Each row is a point on a tangle of strands that fork and nearly touch. The rows are in no order.
(in the rows, 128 means zero)
Points whose rows are less than 54.8 apart are linked; no others are. Some points are linked to none.
K306: [136 130 133 141 106 106 125 189 137 134 111]
K918: [158 139 107  57 147 106 134  76 106 147 215]
K993: [134 164 145 110 104 156 110 197 126 108 106]
K886: [132 126 139  79 142 128  88  86 146  67 179]
K979: [157 171 142 137 178 121 123 155 119 186  84]
K148: [165 129 137  69 145 107 142  98 162 169 199]
K205: [ 79 104 103 157 116 107 131 152 129 135 112]
K550: [157 181 100  98 150 155  92 130  73  94  88]
K997: [102 123 147 126 146  92 135 104  64 135  88]
K512: [180 118  88 116 181 116 172 141 119 203 124]
K24: [ 87 123 133 100  67 134 118 125  99 185 110]
K800: [164 168  86 150 155 106  90 110 111 129 210]
K67: [143 118 139 153 129 146 159 139 172 133 149]
K264: [148 128 131 122 110 154 146 182 145 116 127]
K506: [141 131 144 144 111  91 102 181 116 140 109]
K724: [100 131 153 116 120 102 142  90  59 146  88]
K126: [144 124 155  73 126 103 137  78 170  82 167]
K765: [123 136 125 150  85 115 133 156 150  81  84]
K563: [154 199 112  99 151 163 114 130  88 113  79]
K831: [109 121 129 114 193 102 161 140  99 177  95]
K327: [133 131  95 147 158 183  89 124 146  59 134]
K111: [ 63 105 101 115  88 137 141 119 113 152 110]
K45: [173 202 135 120 153 161 125 151 110 174  89]
K77: [113 136 154 114  95 106 148  75  67 164  83]
K436: [169 169 126  95 133 154  80 148  71  94  98]
K9: [ 60 138 114 144 102 119  93 142 113 145  93]
K266: [134 132 159 140 136 116 149  88 190 119 152]
K44: [ 97 155 124 161  94 105 104 164 145 117  79]
K817: [ 91 112  98 160  91  99 105 128 131  98  84]
K97: [121 160 137 122  98 150 130 181 142  83  92]
K930: [115 116 154 145 160  97 145 101 181 162 175]
K616: [166 112 145 137 134 145 148 134 160 149 167]
K619: [135 127 142  66 134 121 114  82 154  72 174]
K505: [123 115 148 102  77  99 143  88  66 169 101]
K52: [133 114 133 169 106 130 155 130 167  92 117]
K839: [158 154 126  90 125 159  80 182  86 102 116]
K911: [103 129 110 161  90 100 117 146 147  96  81]
K957: [ 89  86 119 133 112 106 131 149  88 158 134]
K804: [101 161 134 166  98 107  94 173 135 138  90]
K468: [128 132 108 123 143 196 127 153 142  95 146]
K811: [132 124 130 131 114 177 130 140 137  48 117]
K493: [145 160 142  99 112 163  98 197 110 108 116]
K331: [192 134 114 102 139 132 151 126 111 115  92]
K426: [ 71  82 108 160 114 134 146  82 127 127 133]
K472: [182 131 130  62 144 102 140  76 134 163 200]
K833: [169 122 111 121 169 103 160 124 127 136  80]
K324: [150 120 132 131 110 127 140 187 142 129 122]
K310: [ 95 120 140 109  80 122 110 125  70 176 117]
K50: [141 166  71 165 157 160  87 129 155 113 174]
K320: [130 139 130 103 154 149  83  83 149  67 166]
K100: [ 90 110 134 123 102 104 106 141  71 159 122]
K223: [124 110 124 170 120 126 155 143 168 122 125]
K940: [136 121 156 128 156 103 143 108 184 168 177]
K902: [ 88  73 126 143 118 131 160 120  98 166 165]
K382: [195  99 147 131 157 113 139  89 137 156 166]
K68: [127 123 112 137 140 186 107 136 134  46 124]
K432: [128  75 137 164 146 112 141 137 130 160 164]
K89: [104 140 148 121 189 108 142 144  89 189  95]
K526: [ 80 105 148 150 159  96 146  78 163 151 169]
K204: [137 185  75 152 156 135  87 111 170 109 177]
K511: [141 121 142 138 112 170 138 121 147  60 129]
K193: [ 76 116 115  98  73 141 135 120 115 173 102]
K708: [136 152  77 160 161 174  85 121 158  81 149]
K117: [170 188 142 131 160 142 126 153 120 182  84]
K127: [202 107 130 119 133 151 144 114 119 132 155]
K82: [108 107 115 165 116 110 145 159 152 128 115]
K955: [158 212 121 106 150 172 122 143 100 149  85]
K295: [121 133 146 139 167  88 125 118  90 134  74]
K360: [134 131 121 119 125 183 141 167 144  98 131]
K174: [ 97  71 126 123  98 127 166 116  86 172 157]
K240: [134 139 145  84 145 103 157  87 195 128 163]
K626: [107  82 122 106  74 121 162 115  88 180 139]
K210: [151  93 145 159 146 119 144 132 153 161 169]
K954: [130 139 132 139  89 139 141 158 148  66  92]
K422: [139 122 149 131 127 174 108 102 141  54 153]
K549: [126 137 124 126 147 192 128 120 151  86 150]
K467: [ 83  99 138 169 147 111 146  86 157 143 159]
K63: [164 125 153  99 149 106 139 104 170 175 191]
K967: [ 66  88 123 159 126 131 154  72 133 140 153]
K722: [188 105 140 127 131 149 143 133 137 144 166]
K413: [134 148 146 133 192 111 124 156  99 196  95]
K536: [135 137 140  67 142 111 153  80 184 103 164]
K688: [ 82 119 113 149 109 102 113 162 121 146 109]
K515: [149 107 131 165  67 121 123 134 140  67 115]
K845: [140 103 128 172  85 118 133 121 152  78 115]
K632: [ 64  89 100 142 104 137 150 108 121 138 123]
K265: [ 67 126 101 144  97 113  99 127 123 119  82]
K900: [150 128 149 140 148  80 109 133  96 127  79]
K769: [ 91  76 120 154 131 117 147 140 112 157 151]
K184: [142 125 151 147 122  82  94 161  97 138 102]
K612: [128 138 137 119 148 170 105  90 150  68 158]

A fork is a point with three links, a tip a point with one. Leave the first point through the second and follow the links. Name the first fork or tip that comes.
K619; K886 | K612
K184; K900 | K505
K563; K955 | K831
K9; K688 | K223

Follow the links from the first point to the second, and from the first to the third. Name the last point that the two ways share.
K24; K626; K616 | K769
K174; K310; K127 | K769
K804; K493; K9 | K911
K127; K100; K223 | K616

A fork is a point with three links. Follow the links from the first point to the second and name the forks in between, in order.
K957; K127 | K769, K616
K265; K67 | K223
K515; K432 | K223, K616
K902; K111 | K769
K549; K811 | K612
K804; K765 | K911
K432; K127 | K616
K52; K902 | K223, K616, K769
K223; K902 | K616, K769

Name the points in between on the shortest way along the links from the first point to the second, in order.
K174; K210 | K902, K769, K432
K979; K831 | K413, K89
K549; K506 | K468, K360, K264, K324, K306
K626; K310 | K174, K902, K769, K957, K100
K205; K432 | K82, K223, K67, K616, K210
